Each row is a point on a tangle of strands that fork, close into loops and nearly touch. The rows are in no order.
(in the rows, 128 means zero)
Points whose rows are less than 118 apart are linked; no others are. Some points are linked to none.
gabil: [135 105 167 129 106  82 141 152 133 134 153 145 150 166 114 144 104 169
  83 141 113 108 124 103]
Kovo: [169 119 144 153 122 141 174 166 108  77 172 114 159 125 145 176 132 112
 124 195 133  96 106 123]
nafa: [140 179 164  81 124 152 147 188 118 110 133 102 132  67 182  77 102 152
 122 159 130 138 105 104]
rez: [ 95 151 103 168 115 155 166 128 139  83 159  84 175 137 126 166 101  95
 133 184 144  89 114  65]
zomu: [140  86 141 141  99  93 125 149 100  72  90 140 200 129 140 176 136 135
 114 131 109 122 111 140]
Vukep: [146 142 153 155 104 156 120 140 135 171 135 139  94 136 214 114  88 124
 174 108 116 180 143 174]
rozos: [115  88 124 124 160 141 159 130 127  41 103 136 137  78 104 141 162  91
 119 135 123  96  99 131]
sos: [151 109 191  61 155 145 136 133 103  48  94 100 126 151 129 122  98 129
 122 124  98  55 127  85]
mumap: [149 101 105 133 162 152  59  79 121 141 147 122 104 214 110 140 134 119
 144  99  78 101 147 179]
Viguz: [104 157  60 112 148 149 126 131 145  30 116  80 192 114 127 151  87 101
 151 112 131 119  88  72]
numu: [151 103 146 118 162 151 162  95 128  98 161 133  99 146 131 142 126 104
 103 180 102  75 125 106]
Votet: [148 125 149 157 117 131  65 138 149 124 133 146 146 149 115 105 147 124
 111 158  68 122 100 137]
Piz: [145 134 108 103 148  97 137 139 123 120 192 145 103 109  93 121 126 119
 130 167 119 175 131 133]
Zofa: [ 92 135 115 157 129 182 117 120 109 174  93 152  93 110  78 164 146 151
 136  74  82 117 128 202]
nam: [177  76 153  96 120  87 159 133 112 124 140 140 139 124 116 122 124 158
 102 147 116 107 139 115]
zedi: [109 182 135 123 120 101 105 159 140 170 140 148  89 118 116 118 124 158
 147  85 118 222 129 187]
Vemo: [156 152 127 133 123 126  90 123 131 162 162 150 113 154 117 104 154 153
 127 135  69 136 141 169]
nep: [146 147 108 107 157 109 116 160  74 126 189 105 112 143 142 130 188 176
 118 129 117 157 139 191]
Rop: [173 135 138 153 119 145 109 104 106 181 130 146 133 164 100 117 139 141
 103  94  79  98 152 196]
mipub: [140 134 149 158  92 172 100 154 137 151 106 131 110 108 192  85 104  98
 165 111 164 195 121 158]
Sed: [153 130 191 129 128  95 131 186 137 122 189 131 117 139 129 114 109 171
  98 163 117 105  97 104]
zinuf: [119 123  55  95 158 143 127  89  93 108 155 122 103 156  90 152 187  99
 160 161 101 143 161 138]
funab: [ 80 125 127 141 116 107 107 114 162 153  75 164 133 121  65 143 120 143
 111 138  70 118 131 135]
Kob: [ 92 130  74 137 136 163  99  86 121 191 158 131  88 162 123 159 159 153
 170 113 111 127 162 156]
tebu: [139  98  98 108 157 142  79  93 127 105 135 145 104 164 109 144 156 108
 132 155  82 116 142 144]
Ruzap: [187 100 110  77 151 102 136  96  87 152 151 129 156 167  93 111 138 156
 135  86 127 112 180 204]
Raz: [ 99 118  89 159 137  51 108 131 184 126 145 136 151 102  90 108 174 121
 124 108 211 160  88 106]
der: [ 99 130 119 162  79 125 147  80 143 211 103 121  94  99 127 131 102 107
 159  65 205 158 137  95]
tiz: [127  73  91 110 151 118 120  70 116 145 125 130 115 153 107 160 116 140
 109 106 144 123 186 120]
fub: [112 152 143 127 136  62  87 158 183 150 140 155 114 114 111  87 157 122
 120 120 180 166  83 114]
lut: [131 133 104 159 130 164  92  96 145 205 170 142  72 168 163 121 114 131
 172 122 117 120 162 158]
nezur: [147 146 173 119 124 165 133 164 120 132 121 123 114  95 187  73 127 131
 129 153 101 119 124 139]
legum: [141 139 134  88 149 204 158 106  94 127 115 105 130 142 207 115 101 163
 144 117 112  75 163 114]
letuk: [153 107  85  57 156 106 126 102  78 126 153 126 109 146  61 117 184 100
 138 137 116 129 170 137]
tosar: [ 87 130 168 148 112 179  94 103 159 187  99 138  86 161 127 136 122 141
 136  78 160  94 130 122]
Samom: [133  83 105  85 183  94 161  67 115 170 170 123 121 137 115 120 106 153
 110 126 134 118 193 139]
Teve: [ 91 136  93 169 140 141 149 165 136  51 138 103 205 125 133 156 113 110
 151 157 135 113  90  95]
buz: [117 121 172 109 132 127 123 131 117  80  78 105 122 164 144 142  82 138
 112 123  79  79 132 110]
movuk: [140  98 114 103 170 120 159  93 127  54  99 150 103 143 105 149 189  95
 106 131 103  96 106 156]
mumup: [113 182 122 100 117 125 148 185 132 121 118 108 178  72 139 100  93 153
 125 146 161 133 101  76]
dosi: [169 123 123  52 153 102 121 122  88 145 168 120 110 164  99  77 158 127
 150 125 105 132 163 183]
Bofoz: [ 93  98 122 139 119 120 132  68 138 135  89 124 127 159 129 181  87 127
 115 103 139 112 157  92]
vimun: [ 80 160 119 156 106 131 118 102 162 160  73 113 153 105  98 103 133  82
 142  86 211 129 120  74]
fufig: [132 185 159 100  85 111 163 172 130 138 129 114 171 123 144 123  72 172
 120 145 145 129 124  49]
Suzok: [128 124  74 123 137 177 101 112 143  67  92  95 190 103 147 131 111  81
 176 121 144 128 125  87]
Pip: [151  76 125  81 177  95 159  84 107  66 143 131  94 117  71 168 160 113
 104 136 118 108 132 110]
zis: [137 141  95  69 152  84 164 129 100 129 145 135  89  86 119 109 157  99
 142 134 108 201 150 165]
kan: [ 91 136 122 172 115 151 181  86 133 118 180  96 119 123 132 165  99 108
 104 184 119 102 137  58]
Labap: [174  88 143 136 146 145  89  75 102 139 125 125 129 203 120 124 108 144
 119  70 100  91 164 213]
sota: [119 161 138 157 109  78 104 151 156 183  86 152 117 140 110 105 147 118
 124  99 215 170  87 127]
leru: [182 111 159 149 156 138 188 148 139  86 179 105 101 115 109 165 128 104
 121 194 151  78 130 109]
Sira: [150  70 169 103 143 104 131 147 117 150 113 120 111 118 135 107 131 170
  89 108 140 112 154 136]
Dute: [168 115 127  63 147 178 113 107 101  80  83  96 153 113 160 127 120 127
 131 120 153 117 155  70]
lutor: [131 123 107 145 116 121 164  96 142 160 174 142  85 106 169 105  99  82
 157 156  98 166 155 106]
kodos: [152 111 118 142 121 118  92 149 147 107 167 154 122 119 101 125 155 129
 110 177 125 134  96 125]
mireg: [126 164 118 147 129  94 104 161 143 129 149 146 126  83 143 108 147 140
 135 126 104 210 103 195]
Pina: [117  90 101 138 153 123  70 113 160  74 131 148 133 129  96 153 158  83
 118 155 118 122  99 123]
muzuk: [170  96 117 113 168  93 157 146 126  91 178 147 117  87  54 188 165 113
 113 169 128 107 112 122]
kub: [104 129 131 140 108 119 149 116 136 223 111 150  86 117 118 121  85 146
 132  77 166 140 158 141]
kido: [124 111 105 139  96 123 139 178 107 102  96 124 212 106 160 143 130 143
 135 126 170 136 112 135]
Rud: [ 87 142 124 158 106 153 135  79 156 203  84 115 101 144 102 136 124 116
 154  73 181 112 127  69]
dez: [121 132 108 164 125 126 195 113 120 143 172 125 100  94 131 129  98 103
 117 187 111 142 149  85]
mibug: [119 165 176 166  77 163  89 148 145 193 112 137  97 132 134  93 106 143
 143  96 136 119 125 123]
gutok: [ 99 143 165 140 114 112  95 169 125  84  60  98 141 142 141 160 112 140
  99 108  91 107  92 141]
Boza: [ 96 155 140 181 124 100 143 173 151 114 153 150 142  90 181 117 143 123
 137 147 136 188  86 174]
mikis: [129 107 109 108 136  90 184 110 113 137 108 148 116  72 120 109 148 108
 106 146 112 149 138 136]
baf: [128 120 121 144 124 109 167 161 119 118 108 157 159  72 134 104 151 117
 113 169  90 132 105 153]
Kar: [ 53 144  99 161 118  84 129 120 157 107 103 161 171 156  74 167 123 132
 116 145  98 131 102 118]
Siki: [106 160 138 146 118  85 132 134 168 169 114 155 100 128 115 117 118 118
 132  72 181 228 119 145]
vom: [ 89 126 122 148 108 121 107 123 145 105 104 134 160 164 131 162 119 130
 117 147 139 124 119  98]
pati: [156 120 135  52 162 170 137 105 115  54  96 105 129 143 132 151  80 106
 130 129 115 101 123  68]
Vuvof: [119 104 154 116 130 115 120 146 133 182  98 141  87 113 130 114 112 164
  93  86 186 146 161 138]
zun: [136 195 147  97  84 161 124 158 122 177  98 118 157 130 148 102  78 170
 141 105 152 115 129  78]
dubi: [ 71 139 113 155  98 144 103 114 160 163  74 163 116 123  65 161 122 122
 140  93 118 112 105 165]
Funog: [143 116 176 161 106  95  88 161 125  68  76 105 185 144 120 163 152 128
  89  87  84 109  91 166]
lep: [116 122 116 155 114 118 153 183 119 113 155 117 169  91 204 120 125 123
 128 152 180 170 107 143]
bur: [127 126 165 119 129 195 134 139 105 162 122  96 105 131 196  91 121 148
 140 105 128 101 160 143]
risa: [138 125 144 147 111 151 108 117 162 170 159 144  74 137 184  99 109  98
 163 154 111 156 144 123]
lefu: [160 106 144 139 112 135 194 137 104  84 131 156 164 116 147 135 168 116
 115 166 127 108 102 152]
Fiti: [ 71 183 149 153 109 111 131 128 166 163 100 141 130 113 115 104 122 149
 118 147 152 119 112  88]
zagu: [158 165 170 142  76 177  81 178 122 164 106 105 121 131 182  79 108 139
 144  83 156 148 123 134]
Livi: [163 112 124 107 160  97 140 148  92  99 186 143 116 134 102 163 186 149
 106 147 107 114 121 166]
rufaz: [152 179 133 121 137 130 120 139  96 152 186 110 104 151 156 102 175 155
 135 130  68 163 155 208]
gade: [ 89 135  86 191 110 101 110 119 175 143 110 116 180 133  97  94 150  89
 145  96 222 149 104  91]
zukip: [105 167 135 112 118 184 144 125 121 130  90 105 146 119 161 133 115 178
 137 115 130  88 129  83]
Mobu: [137  94  95 113 118 176 111  86 101  78 103  82 169 112 172 123 124  90
 143 140 170 142 141  72]

A piece is all that can be reached along the links. How many separate loops has the piece of each point below (a circle has one, a figure eight two, a Y none), and how many tips (points with one link)?
kub -> loops 1, tips 2
Vemo -> loops 1, tips 3
vom -> loops 0, tips 2
fufig -> loops 1, tips 0

A tip is a point with one link. Name the tips that can be reached along the links from each point below, in the order of the rows.
gabil -> Sed, Kob
Votet -> rozos, numu, Ruzap
dubi -> Zofa, Samom
